Each row is a point on a tangle of strands that fork, close into loops and nearly touch. The rows are in no order.
(in the rows, 128 means zero)
Points whose rows are less than 133 apart are linked; no others are. Some points are linked to none.
rameg: [129 143 125 140 138 131 119 108 119 159 150 141 133 149 145 108 115 154
 118 181 126 164 122 114 112 108 104 173  70 146]
podu: [167 143 151 118  83 144  76 110 166 140  91 135 150 133 168 115  91 184
 100 154 120 174 138 119 112  87  96 134 106 139]
laz: [ 92 120  99 129 181  94 168 109  76 169 174 144 122 151 137 137 143 109
 113 124 123  75 100 115 163 171 139 124 179 140]
bobe: [111 149 110 116 154  91 154 138 113 103 111 111 145 131 139 140 105 112
 107 118 129 140  65 133 149 144  96 103 186 148]
tev: [140  68 133 120  84 129 134 142 171 148 120 117 107 129 121  92 162 128
 159 115 147 101 148  95 151  91 136 140  69 118]
rovep: [154  92 148 126  63 112  28 189 134  96  83 138 117 130 139 100 147 134
 127 139 139 183 163 122  88 113 154  89 101 151]
mumo: [170 105 166 105 101 130 125  84 180  88 131 137 128 126  87 166 137 116
 108 133  97 144 112 179 130 122 131 113 108 144]
Demep: [107 142 141 140 175 140 143 112 124 145 123 107 133  82 118 179 113 105
 151 151 150 126 187 128 145 144  89 149 144  95]
Puf: [154  87 134 110  71 133  89 132 170 183 100 108 115 121 161 105 163 151
 153 106 140 111 136  57 132  84 101 150  74  83]
kupe: [150 123 143 140  96 123  94 169 143 119 129  83 111 134 178  64 108 153
 123 124 119  96  73  37 146 101 158  99 157 131]
Bodi: [177 122 137 137 156 112 154  76 126 119 185 113 118 150 136 167 150  71
 116 150 100 131  74 166  94 177 140 136 168 122]
rukan: [118 141  75 138  91 106 104 188  89 166  57 156 104 166 164 104 163 167
 142 142 123 166 116  41 119  66 155 172  74 125]
sivig: [145 112 178 154 140 107 172  96 124  83 187 112 131 145 109 169 130  65
  89 149 102  96  98 203  68 151 120 113 195 135]
kis: [127 155 165 115  97 124  92 128 137 142  81 125 114 129 129 116  96 128
 137  79 185 134 151 135  78  90 115 103 122 114]
Vusug: [179 138 129 107  92 127  77 105 108  48 125 116 161 162 132 141 130 104
  88  83 110 139  50 187 101 159 145  63 157 139]
lubuf: [110 144 198 156 136 141 133 127 110  93 158 126 119 130  85 146  86 125
 115 108 121  84 179 158  76 107 133 117 139 145]
tadu: [129 137 129 165 146 105  96 205 129 125 132 104 115 112 146 113 111 150
 127 138 116 133  94  45 155 113 119 119 145 141]
Vepi: [132  97 154 122 158 188 182  88 176 125 195 132 152 132 153 163 142 137
  97 141  63  55 114 114 154 181 105 128 164 127]
Zaz: [ 94 150  93 104 111 103  98 178  92 166  94 143 119 132 122 110 139 143
 144 103 160 178 158 134  81 104  84 149  65 140]
lano: [102 167 140 108 155 116 132 135 114 124 123 135 108 119  86 149  94  89
 144 142 162 183 153 199  81 102  45 141 106 134]
pab: [137 140  72 105 125 136 146 131 111 139 100 118 150 103 132 145 131 160
 152 160  98 184 180 128 138 125 115 176  58 122]
fegi: [177 123  85 102 109  88  43 151 100 118  87  99 110 124  99 143 168 100
 121 124 108 196  77 116 122 158 129 113 125 101]
muz: [163 114 106  81  94 108  60 158 109 114 116  77 108 107  61 105 132  98
 147 121 122 179 154 190  80 117  95 120  89  93]
vapud: [144 126  90 127 148 147 163  88 131 166 174 106 138 123 136 133 121 131
 150 133 117 109 113 116 122 143  79 191 105  60]
Kat: [125 142 110  83 171 129 107 126  82 166 114  75  83 136 108 123 140  75
 140 141 144 192 136 134 118 125  78 149  89 140]
novi: [139 114 114 121 119 102 106 141  81  62 125 135 125 141  77 142 147  69
 105 133 132 187 120 247  65 163 139  85 146 152]
duvo: [106 163 150 180 140 141 145 121 156 131 112 176 109 115 115 115  82 133
 171 154 182 124 155 133 147  85 160 163 152 109]
gafin: [ 71 141 151 147 153 123 182  99 107 119 158 165 170 106 104 178 127 115
 105 172 127 122 189 209 109 146  80 157 115 153]
kel: [151  93 130 122 138 164 161 126 132 117 181  95 120 142 127 112 109 131
 125  97  94  67 138 107 144 137 139 116 122 122]
nud: [129 117 108  95 110  99 119 113 111  91 109 136 142 127  85 129 125  85
 108 176 124 193 153 211  98 165 124 120 129 156]
bomig: [ 67 130 121 122 121 115 133 140 132 149  87 160 107  92  90 103 127 109
 168 146 187 137 222 146 143 105 129 139 104 113]
fuda: [105 139 149  88 134  96 110 129 121 129 106 143  85 127  74 134 156  77
 119 124 169 196 105 200  85 115  75 109 101 172]
nili: [127  97 136 115 170 143 205  67 134 146 197 114  76 149 111 131 140  71
 149 124 135  81  86 152 144 131  94 155 112  99]
zadog: [ 93 150 124 144 124 114 132 182 142 104 115 140 131 108 109  95  55 151
 150 103 141  93 150 116 159  83 106 118 134 123]
beruk: [201 125 135 134  85 150 107 107 156 120 103 101 102 151 163  82 102 150
 156 145 130 162 109 108 111  79 173 128 115 110]
nupid: [106 118 151  99 113 156 161  52 170 128 159 140 152 101 113 131  95 130
 115 175  91  64 191 143 168 137  88 146 119  99]
gavot: [119  90  83 129 142 119 172 157 109 151 124 125 116 142 138 124 172 138
 131  80 116  96 103  78 185 129 159 126 117 132]
zin: [100 102 122 127 147 117 149 154 109 124 134 149 142 133 126 153 145 140
 107  96 120  87 175 139 159 154 178  90 151 171]
sirez: [ 92 119 151 146 160  99 139 139 108 135 138 132  69 139 109  85 124  87
 138 149 184 131 103 110 152 110 138 108 123 162]
Zute: [142 140 193 108 107 116  64 118 115 111 146 109  92 129  75 138  82 105
 109 121 112 105 179 152  67 106 126 104 126 127]
bisu: [ 56 167 145 175 147 139 129 136 125 134  95 177 109  93 106 113  80 112
 176 135 213 139 182 149 121 105 111 141 149  88]
fupes: [ 95 158 162 168 130 201  98 151 178 164 120 142 171 116 182 118 107 187
 139 116 120  46 145  62 175  93 153 139 177 124]
Nuvok: [125  83 107 148 173  85 195 164  91  94 138 111 109 114 105 148 157  79
 119 127 154 173  80 200 128 152 117  91 168 155]
gumil: [103 169 113 125 154 142 106 114 112 166 109 124 118 113 149 122  72 139
 145 161 123 111 149  47 188 111 103 165 136  96]
zibez: [ 95 144 118 120 150 157 161 115  83 132 119 116 156 160 167 119  93 125
 113 127 159 147 141 134 108 138 118 129 131 171]
ruze: [148 151 165 146 138 153 104 130 172 144 109 159 146 132 164 176 162 172
 117 121 109 130 131  92 136 138 181 124 145 172]
bibos: [ 99 174 196 198 185 168 153 136 109 100 163 143 115 127 121 152  76 129
 126 122 137  83 154 141 112 103 151 116 180 152]
Kek: [162  96  52  82 122 129 135 143  91  95  80  98 122 147 114 130 166 115
 131 115  98 190  94 123 166 141 166 120 110 140]
lakon: [114 117 157 143 169 171 213  84 149 110 195 131 152 149 164 177 125  97
  92 153  90  65  95 161 146 156 102 125 207 156]
Viv: [179 127  96 109 132 158 157 112 119 108 133  95 145 162 171 116 124 149
 112 127  84 162  37  89 133 130 126 138 111 140]
Piv: [ 72 155 110 139 145 163 117 101 100 183 130 147 150 144 173 108 102 157
 129 147 132  96 113  51 193 106  76 178  98  93]
Sepe: [141 135 100  88 131 130 104  97 108 186 100  88  99 132 131 109 127 105
 150 138 153 161 140 103 109 116  99 173  93  87]
bur: [146 124  68  40  92  96 102  92 120 124 113 100 131 124  96 125 125 110
 118 141  74 152 115 151 155 146  86 146  96 110]
Vovo: [148 113 116 106  93 117 114 103 137 148 115 141 150 161 146 123 171 147
  97 119 117 139  93 112 108 149 151 128 109 144]
Senof: [106 144 120 158 126 116 118 170 129 138 151 140 104 139 128  90  92 153
 173  99 131  57 141  87 166  81 143 145 123 106]
Lega: [182 134 137  83 134 141 136  76 179 120 166 139  93 162 129 161 132 128
 122 113  49  92  89 107 157 150 154 121 138 120]
noni: [ 69  88 149 158 146 160 213  77 144 138 192 167 172 109 111 152 142 127
 114 152 116  40 165 168 167 151 108 158 149 108]
Gom: [173 106 147 116 151 154 151 101 138  91 202 112  93 166 119 140 118 115
 118 116  58  95  97 134 134 148 166  97 129 145]
Kop: [185 145 132 108  73 118  61 117 148 120  75 140 134 138 136 127 121 161
 112 135 130 209 115 164  77 102 121 120 102 126]
Ruk: [158 102 126 109  82 163 132  93 183 173 126 125 135 141 171  94 146 170
 122 102 126  90  85  61 123 115 113 140 114  92]
Mizev: [200 110  98 108  84 146 117  88 168 143  92 105 104 133 166  82 116 149
 135 168  97 148  89  65 131 112 160 147 140  74]
pupu: [153  96 154 149 130 149 159 112 131 146 179  97  83 153 170  98 197 125
 133  88 146  81  64  84 119 151 188  93 127 120]
Sedof: [118 167 121 108 117 115 110 102 123 175  95 121 108 126 117 100  83 122
 161  96 190 121 140 138  97  86  90 160 123  78]
Fulip: [109 110 115 126 127 140 169  99 131 152 119 145 113 121  96 100 131 118
 168 159 167 139 189 157 146 102 148 174  78 116]
fusak: [125 133 163 138 105 148  98 146 147 121 113 128 152 112 131 121  97 159
 126 148 125 113 213 117 108 107 146 119 125 144]
dop: [128  80 167 106 113 140  87 136 114 140 158 105 114 153 123 136 158 107
 106 104 112  96 181 104 115 142 135  97  79 156]
diru: [ 67 122 106 123 127  95  96 215  83 145 122 119 116  95 121 129 142 136
 166 120 121 106 242 105 156 125 111 125  82 125]
zup: [107 160  97 154 142 141 146 155 126 133 126 149 157  95 131 142 107 179
 156 146 113 136 166 113 175 104  97 174  81 110]
Leko: [ 51 147 104 128 174 111 134 197  89 146 112 160 100  91  89 153 152 119
 152 113 159 164 177 143 157 119  62 124  90 144]
pon: [166 173 184 131 107 130 103 102 124  95 116  97  85 155 166  95 123 109
 127 121 160 166  66 132  87 107 182  62 141 143]
zepar: [151  98 109  87  84  85  87  87 135  97 128 141 155 134 101 125 131  93
  87 181  96 150 124 175 129 180 140 116 147 136]
zibu: [194 106 109  70  95 173 120  87 145 122 116  89  86 168 160  89 133 123
 133 111  89 122  81  65 142 137 168 108 121  93]
Resa: [137 159 128 104  92  68  77 113 138 134 124 157 160 103 111 134 102 154
 102 175 100 147 156 168  95 137  85 141 124 125]
vivop: [188 123 137  99  67 108  43 107 126  85 136 134 150 153  96 133 141 117
  99  94 103 134  83 201  84 136 138  92 113 119]
sibad: [132 163 146 130 117 112 126 125 149 101  95 119 138 107 118 112  67 132
 130 103 160 125 129 154  87 110 130 110 186 112]
Matu: [ 52 178 176 190 185 188 155  97 111 132 178 163 178 125 145 170  85 137
 117 148 130  75 159 156 140 124  85 159 165 126]
fol: [144 152 131 135 157 103 139 132 136 142 142 138  70 131  91 147 118 111
 163 119 115 119 123 128 162  98 145 147 115 119]
dar: [160  70 165  96  99 140  83  95 132 132 149 105 104 176 128 122 198  91
  97  84 131 105 102 119 114 157 157  74  93 146]
bako: [119  94  71 121 128  74 103 200  79 133 116 113 138 100 107 145 174 128
 133 108 114 145 172 126 131 174 145 112 129 124]
Satam: [153 109 107  60  72  93  50 131 131 116 110 110 138 110  72 135 133 113
 112 119  95 149 155 175 124 135  86 111  81 109]
meke: [123 141 137 138 104 120  96 142 108 170 122 156 118 168 152 109 147 157
 131 131 158 163 143 113  73  95 131 161  61 151]
kuvin: [111 136  76  71 159 111 111 163  57 132 108  87 112 132  96 139 154  86
 118 119 129 203 125 175 111 155  75 118 105 154]
gar: [140 124 152 142 119 154 105 122 171 152 131 122 110 134 168  73  95 153
 124 181 122  96  92  33 178  96 135 137 147 131]
mige: [112  93  81 128 137  95 126 178 100 152 125 101 121  88 116 129 158 125
 153 136 107 107 195  79 176 158 145 139 119 103]
mefa: [169 113  45  66  83 114  65 159  92 126  43  83 113 141 119 125 177 108
 138  96  97 186 111  93 137 131 156 121 101  98]
Zoze: [118 121 176 147 153 142 153 108 142 129 154 110 147 128 150 144 139 118
  96 109 150  78 107 124 121 160 147  89 194 154]
dulad: [175 173 119 122 104 143 102 126 149 102  85 128 169 138 170 126  98 180
 104 136  97 165  87 116 112 130 167 122 175 152]
silu: [134 114  93  93  95 130  94 148 110 169 105 119 141 145 166 137 176 170
 123 135  72 135 152  37 145 126 128 156  62 122]
boda: [ 98 125 123  96 169  88 172 123 111 119 137 134 137 116  94 198 145  84
 111 130 110 137 125 189 167 150  70 117 143 154]
Puni: [134 116 131 105  76 152  79 114 164 169 115 134 131 134 186  83 105 182
 114 173  94  96 158  37 154 106 127 141 116 127]
dazup: [155  88  46  92 141 120 169 102  86 126  95  94 141 145 135 149 193  94
 111 115 117 175  70 141 140 182 151 120 152 118]
ral: [136 107 106 100 134 109 143 109  95 121 137  99 109 141 109 111 127  83
 125 114 134 126 131 154 114 158 163 111 149 130]
Kir: [ 50 149  97 125 180 107 166  99  81 162 145 152 152 133 151 151 108 111
 107 131 142  80 127 121 187 168  81 145 171 133]
zeker: [136  99 135 167 155  92 164 190 117  80 126 112 116  98 117 139 143 119
 119 106 146 143  91 152 140 148 155  62 189 144]
vilob: [168 111 122 131 115 101 116 110 140 132 113  92 122 112 131 114 145 103
 129 156 160 184  75 123  97 142 121 138 138  99]
Kosel: [ 94 162 157 123 106  96 116 147 160 103 101 202 156 109  98 154 108 151
 102 134 123 139 166 171 114 127 133 103 148 177]
fuge: [ 77 123 108 175 163 110 185 155  94 124 161 141 137  99  97 127 101 131
 145 110 148  78 167 163 135 128 121 144 152 110]
bafed: [ 86 110 116 166 137 119 146 152 122 161 140 130 144 129 157 103 153 142
 129  96 170  73  88  63 153 134 126 128 155 119]
rak: [152 128 146 153 157 128 133 120 159 134 125 147 144 104 132 180 156 144
 120 177 112 169 134 118 142 151 150 149 134 153]
bof: [132 140 164 134  91 180  72 130 179 165 156 137 146 132 180  83  89 191
 118 142  88  35 167  65 134  99 145 132 153 127]
mibe: [203 118  86 104 112 152  97  94  92  81 134  99 152 154 132 150 156  93
 116 138  98 189  88 188  91 174 141 129 123 115]
dule: [ 82  98 106 163 177 142 176 131  90 140 195 126 131 121 122 106 100 124
 134 141 127  61 142 113 193 136  99 152 128 107]
fule: [100 132 165 137 106 153 107  85 151 186 114 143 142 117 149 119 126 130
 146 119 179  84 210 106 113 115 138 151 119  88]
sek: [125 148 110 157 127  85  96 181 120 144 111 152 121  96 123 126 141 145
 154 147 143 164 198 132  75 150 158 147 124 115]
natim: [178 119 126  83  94 114 112  80 136  91 155 128 133 145  72 153 133 102
 118 121  76 134 110 221 100 132 119 135  99 113]
maseb: [121 131 140 163 120 166 139  85 186 169 129 162 153 115 154 116 136 156
 150 135 152  71 153  97 142 127 171 166 159  83]
bakov: [101 145 182 123 125 119 110 144 131  82  98 161 112 115  86 163 115 103
 100 112 148 168 153 180  78 136 122  62 148 171]
dopo: [147 123  47  74 130 124  70 161  57  88  87 100 135 133  96 135 161  88
 122 127 116 232 121 192 102 172 112 107 116 135]
Kuleg: [ 82 132 113 144 147 107 140 160 130 153 135 179 149 101 120 166 166 166
 140 125 115 109 162 106 195 124 106 154  85 140]
lev: [ 62 127 130 140 130 118 182 102 140 129 143 178 183  87 103 151 136 145
 122 152 136  82 189 179 165 134  95 153 107 128]
Melub: [190 131 105 115 123 126 136  75 100  75 146 123 120 180 130 153 155  74
 125 129 100 162  65 206  97 171 192 114 157 136]
tek: [164 151 158 154 119 153 156 115 148 115 112 111  95 145 153 100 115 134
 158 113 173 161  95 128 109  77 173 116 109 137]
Gipag: [ 62 100 116 187 140 178 154 155 127 151 143 141 165 118 158 102 139 150
 156  89 173  51 150  87 190 122 139 142 137  88]
bop: [ 76 102 148 136 158  98 145 154  95 125 149 118 103 102  66 127 117  92
 125 127 152 101 183 160 137 130 103 112 130 136]
Topu: [162 117 129 124  99  94  56 171 109 108  99 115 107 144 134 113 170 116
 117 110 135 182  85 108  96 145 162  80 116 144]
bosu: [127 108 117  60 141 127 156  64 150 145 163 123 112 118 100 149 117  97
 124 139  81  65 156 127 177 158  90 142 121  94]
veber: [121  96 135 172 164 136 189 128 119 122 220 116 109 128 120  98 112 123
 131 127 116  44 114 129 145 140 149 132 159 114]
buv: [ 97 119 118 162 138 164 150 109 164 175 163 188 128 129 148 117 152 166
 143 150 115  64 136  77 193 133 161 174 126 105]
Kepen: [154 121  75 125 133 129 158 105 117 154 130  89 132 117 144  96 120 122
 147 155 140 155 104  96 106 137 119 186 130  76]
gele: [ 51 151 103 141 151 154 160  96 114 171 111 160 168 133 141 130 125 140
 140 105 188 107 103 111 181 112  63 174 107  90]
fenag: [134 125 111 123 137 104 149 114 144 126 156 148 166  97 116 169 148 143
 110 175  72 128 146 144 156 168 120 152 125 135]
Pino: [131 163 124 113 140 113  92 117 124 136 102 129 114 129 142 121  76 122
 123 159 119 126 150  78 156 132 150 122 163 136]
Kopu: [161 116 117 151 153 108 164 148 135 140 126 110 107 121 114 152 186 129
 154  85 147 153  57 123 135 120 133 129 109 113]
tidi: [ 98 159 102 145 145 110 162 175 136 102  90 147 155 104 130 124  88 156
 126 107 134 126  94 112 169 119 128 120 182 145]
gedeg: [118  87 126 121 158 158 163  97 126 149 146 111 138 132 147 135 158 109
 104 154 138 132 118  96 153 163 105 134 108 148]
Kol: [ 85 156 113 119 116  84 100 178 130 138  83 174  92  85  79 110 116 117
 166 149 159 174 218 161  88 126 125 131 118 121]
Zeni: [133  95 139 139 133 141 157 184  96  79 127  89 100 136 112 111 129 114
 134  71 149 128 144 158 122 110 163  68 110 164]
Zukir: [149 120 117  86 104 130 134  61 151 156 135 142 111 148 118 107 119 126
 141 149 118 121 162 138 122 128 158 164 100 111]
tumip: [150 136 150 151 128 194 136 123 164 104 137 105 199 107 165 123  81 172
 103 158  97 112 142 129 106 129 143 134 178 154]
Ponaz: [ 86 143 137 197 105 180  95 169 157 153 120 173 157 130 181  93 111 200
 173 134 142  91 160  79 172  50 118 178  93  96]
duvez: [176 119  93  65 107 136 144  64 163 139 157 153 118 157 128 133 146 133
 130 137  54 115 102 133 129 166 147 158 112  95]
lese: [175 133 129 142 139 160 175 103 152 106 183 109 149 155 165 118 112 153
 118 144  83 127  47 132 107 136 122 144 142 140]
Kizev: [145 119 116 135 142  95 171 136 102  68 129 133 130 141 102 163 160  83
 112 117 132 195  68 239  88 152 122 102 152 159]
Lufo: [132 126 113 142 120  75  55 213 102 107 102 114 112 115 131 113 127 129
 115 127 123 152 106  69 115 153 138  85 167 140]
mor: [128 149 138 123 109  98 113 108 168 147 152 164 170 118 122 139 114 175
 106 148  88  90 145 128 131 139 123 149 144 128]
desot: [112 154 172 168 116 159 117 142 175 150 111 157 157 123 168 108 138 173
 121 114 153  92 108  78 133 111 187 110 179 158]
dud: [152 176  85 128 117 130 117 125 135 161  87 145 177 133 167 143 130 190
 109 158  78 151 107  72 124 133 158 170 157 121]
Sepid: [ 66 109 151 198 107 139  94 198 141 144 124 159 153 111 165  78 127 166
 154 140 185  98 168  79 129  81 114 147 110 120]
vuso: [ 89 158  92  70 122  87  99 118  95 170 100 120 158 102 128 154 134 136
 120 121 117 120 175 115 144 158  82 137 107 121]
rusel: [ 87 107 142 116 140 148 118 158 109 158 123 100 123 102 118 147 152 114
 156 109 148 100 221  99 161 113  94 136  65 121]
kigak: [ 80 166 147 147 143 150 125 148  96 119 123 138 140  99 118 136  60 143
 151 146 129 107 248 138 126 115 122 138 113 118]
lamiz: [173 105 165 137  84 156 123 107 154 113 160 102 155 144 143 107 140 154
 112  88 133 102 103 151  55 123 146 106 109 124]
lasan: [ 82 132  92 126 158 112 144 225  97  98 105 146 103  93  93 134 123 123
 139 108 151 199 166 157 113 139  87  86 116 161]
bura: [ 40 165 111 181 184 151 146 155  89 134 108 182 127 131 137 117  87 143
 160 144 173 128 158 113 198 108 125 144 136 128]
lonu: [129 151 173 175 147 114 168 144 139  68 141 153 114 128 107 129  98 114
 131 156 149 165  93 187  92 106 127 111 159 163]
Dakas: [113 113  59 119 124  64  95 200  77 145  89 117  98 124 109  98 156 115
 135 129 139 171 121  93 117 154 154 124 139 124]
Bitos: [170 109 172 147 131 207 153  88 161 100 174  98 155 131 155 128 118 139
 106 142  89  84 137 136  77 159 174 114 173 126]
lado: [143 149  84  97  76 116  82 133 121 162  75 147 173 134 168 135 143 195
 106 143  85 150 154  80 116 127 142 159  99 123]
sur: [180 112 129  86 100 119 123  82 157  66 141 106 145 147 128 138 124 101
  97 101  89 118  30 160 139 152 130  81 164 128]
Fuver: [141 148 126  94 129  90  88 137 122 130 105 131  88 135 100 132 112 111
 131 126 108 155 131 115 149 111 130 121 111 145]
dez: [113  98  64 102 137 138 154 138  91 176 127 130 130 143 140 145 198 143
 130 107 103 126 138  76 170 142 123 157  67 133]
Kedaz: [ 93 125  89 119 139  99 159 117 115 162  97 166 171 124 138 162 175 146
 102 114 132 123 144 126 162 177 158 130 160 156]
led: [ 54 125 131 122 150 105 132 140  83 143 121 160 123 130 108 131 117 112
 114 113 157  90 212 138 138 151 140 104 138 161]
Nodos: [142  72 164 115  77 136 142 109 194 130 141 129 135 105  98 104 134 136
 120 119 124  67 160 130 137 110 128 123 106 102]
kage: [132 130 165 179 150  98 124 190 133 108 144 135  77 126 122 106 139 134
 134 139 142 148  75  96 145 102 150  96 123 167]
Vare: [ 75 163 142 149 189 151 164  76 116 147 164 135 147 145 161 173  94  97
 129 137 144  75 122 133 150 150  72 159 184 115]
vina: [158 149 118 150 128  94 110 173 136 125 113 135  97 110 101 135 133 129
 163  97 147 165 138 157  78 119 172 128 136 107]
Dab: [121 148 121 132  93  87 113 151 174 128  71 191 156 109 125 135 136 177
 118 143 135 164 119 127 132 111 143 134 131 156]
viduz: [151 159 172 134 121 127  92 170 149  61  87 125 106 106 118 139 102 125
 125 112 148 201 108 153  79 111 111  59 147 149]
pigeb: [183 145  97  88 101 130 104 128 113 104 104 100 102 163 149 109 103 138
 139  79  84 127  88  96 146 114 183 103 131 123]
lazur: [150 136 146 116 150 132 151 100 172 148 149 152  78 148 126 146 148 130
 145 108 100 101  73  85 187 112 146 130 108 133]
tazal: [164 150 128 129 136 152 140 117 156  98 142 121 191 133 164 162 112 159
  95 144  76 143  85 143 110 147 122 131 166 162]
nusa: [101  97 168 120 130 131  85 181 104 140 123  96 115 109 108 159 164 106
 128  80 151 120 213 121 104 133 106  93  90 145]
kefab: [132 150 165 146 101 150 106 124 179 144 101 158 130 123 155  98  80 177
 126 146 168 140 120 113 136  53  81 147 104 122]
kunak: [193 102 136 119  70 145  98  92 191 125 150 115 179 120 145 116 134 164
 102 114  97 103  93 133  82 151 134 124 152  91]
Figiv: [104 164 165 184 191 184 141 123 119 139 193 147 139 138 155 141  93 147
 124 150 110  78 134 109 142 126 137 152 159 156]
ser: [166 150 156 150 127 127 114 132 155  73 105 131 141 122 143 145 111 124
 113 162 139 208  87 165  80 134 133  96 163 163]
Zok: [ 77 174 157 160 163 168 143  77 128 161 114 153 157 130 158 148  96 121
 145 124 201 120 128 131 135 119  87 161 154 105]
Gasa: [147  77 176 124  96 131 177  69 191  98 155 123 135 110  80 125 128  99
 103 160 120  98 126 180 114 127 123 128 132 119]
ril: [144 148 172 147 111 128 169  97 148  97 142 141 107 151 107 110  99 124
 137 124 146 129  95 183  94  81 147 123 115 149]
digap: [ 78 109 150 175 105 121 111 155 151 167 108 168 132 116 146 102 157 136
 162 108 205  84 175  94 128 102 163 142 125 104]
rovol: [187  94 141  81  67 176 102  83 210 140 133 128 143 143 169 113 155 175
 100 119  73  94  91  77 127 148 131 112 129 102]
mufa: [148 108 119 101 133 114 172  87 141 104 139  84 129 148 156 124 125  85
 109 126 123 118  32 121 145 152 107 102 180 133]
gazan: [ 71 140  97 152 116  92 111 186 124 159  61 170 132 106 146 108 136 155
 146 150 160 145 163  67 163 109 138 147 127 129]
bav: [148 132 139 129  91 108 110 140 155 105 111 100 139 122 147  76  93 139
 123 117 145 103  95 108 113 117 158  85 174 124]
vobav: [129 164 150 140 155 155 172  67 162 148 102 133 136 135 168 151 122 121
 138 125 178 141  67 108 133 118 117 150 165 120]
vite: [150 149 156 135 153 129 176  91 159 130 129 128 118 140 138 179 159 121
 133  80 136 131  60 136 138 120 128 117 130 143]
kekuv: [105 126 123 135 152 136 159 162 104  95 114 130 146 121 122 135 112 137
 119 134 148 175 158 156 120 140 113 110 120 178]
riden: [ 59 166 117 140 158 102 122 157  91 169 121 172 103 130 106 122 127 128
 152 111 189 140 133 136 132 105  73 155  86 128]
Mupi: [134 149 123 136 155  84 161 117 113 131 160 136 121 110  77 171 125  99
 144 124 111 114 167 206  86 144 137 163 150 101]
dube: [107 134 162 144 165 129 195  93 124  99 162 142 145 132 118 185  97  90
 100 148 105  81 148 185 124 145 119 125 200 153]
zekan: [109 134 145 174 139 170 156 134 111 127 135 127 158 149 185  90 126 158
 114 135 174 139  99 105 105 120 140 124 123 183]
donik: [145 128 120 127 142  99 133 104 135 142 123 137 123 127 123 141 145 112
 121 197 128 199  87 131 125 142 112 166 118 140]
sadi: [184 121 170 139 131 134 117 117 106  63 165  66  93 144 144 110 128  83
 115 127 127 152  54 140 112 138 166  58 142 140]
linol: [ 62 121 110 198 178 167 159 116 116 178 174 189 152 135 147 139 168 155
 156 126 148  68 137 108 191 143 141 177 124  87]
voda: [133 170 135 171 116 175 112 150 170 155 101 156 153 124 183 109  95 215
 139 140 120 131  99  69 152  58 109 168 119 122]
zap: [127 135 111 147 143 124 126 131 136 165 143 122  77 131 119 101 108 119
 170 142 138  99 115  68 183  93 128 168 112  89]
sulab: [112  87 165 114 125 184 191  66 159 116 186 119 168 109 122 159 134 128
  95 147  88  62 177 146 122 167  84 137 126 115]
pivep: [146 130 133 121 135 106 107 186 125 107 116  94  78  93  54 137 132  96
 173  85 146 160 155 177  83 101 113 120 109  99]
Doli: [110 144 107 162 107 139 119 184 136 153  88 154 118 142 174  99 137 182
 145 132 133 142  89  38 166  49 123 167  84 121]
zela: [183 125 106 155 139 107 143 153 126 122 112  97 108 126 139 143 185 125
 151  93 133 166  61 102 122 156 197 113 159 106]
para: [113 157 143 125 155 106 175 117 120 109 138 124 122 118  81 173 111  83
 142 110 145 147 122 221  75 118  76 146 145 117]
rufem: [133 100 160 184 122  95 143 177 166  91 142 131 147  83  89 135 142 143
 116 109 137 110 127 153 105 137 153  95 171 135]
tagu: [146 112 169  96 100 121 108 102 119 111 159  86 115 138  99  84  62 107
 101 133 130 102 144 157  83 107  94 116 120 117]
Roki: [145  86 127 105 117 114 114 140  79 129 153  91  78 177 127 105 201  90
 122  70 134 122  80 130 130 145 178  67  98 164]
todip: [131 135 126  83 156 132 129  99  82 159 135  92  77 178 131 118 163  72
 127 117 159 164  84 132 100 122 113 131  87 155]
genu: [176 123 101  95 121 154  54 129  60  71 112  97 137 153 105 144 143  81
 114 119 118 196 132 203  76 168 138  85 112 140]
kof: [126 149 105 103 138 152 147 115  89 118 134 110 152 106 130 146  96 146
 145 148  93 134 228 152 127 149 123 151  96 123]
Notil: [139 139  70 115 170 126 189 107  94 137 145 120 134 155 151 145 119 127
 119 137  81 134  69 101 159 145 115 165 135 125]
Bir: [136 117 137 114 134 107 123 126 131 124  89 101  98 114 105 124 161  76
 137 126 189 199 104 157  89 133 114 108 129 135]
geve: [130  92 145 155 144 150 146 188 121 105 151  88 120 115 117 125 120 135
 140  78 127  92 161 106 149 109 137 102 112 134]
latam: [164 110 155 135 107 129 124 148 103  36 115  84  90 141  99  97 128  86
 129  98 149 160  97 189 106 116 181  48 130 150]
fudi: [158  94 138 131  94 121  78 157 139  95 126 106 144 116 116 116 129 135
 112 155 111 151 173 136 108 145 153 106 113 139]

How many points has the smallest loop of links through each point below? Write - if it is on no loop.
Puni => 16
Nuvok => -
Pino => 5
Piv => 9

A piece is two or more points that can be reached from each other along the links. Count, over all rows, the pieces, the separate loops (a circle has one, a figure eight two, a Y none), the forks (points with three links) and the tips (points with one).
pieces => 3
loops => 3
forks => 26
tips => 26
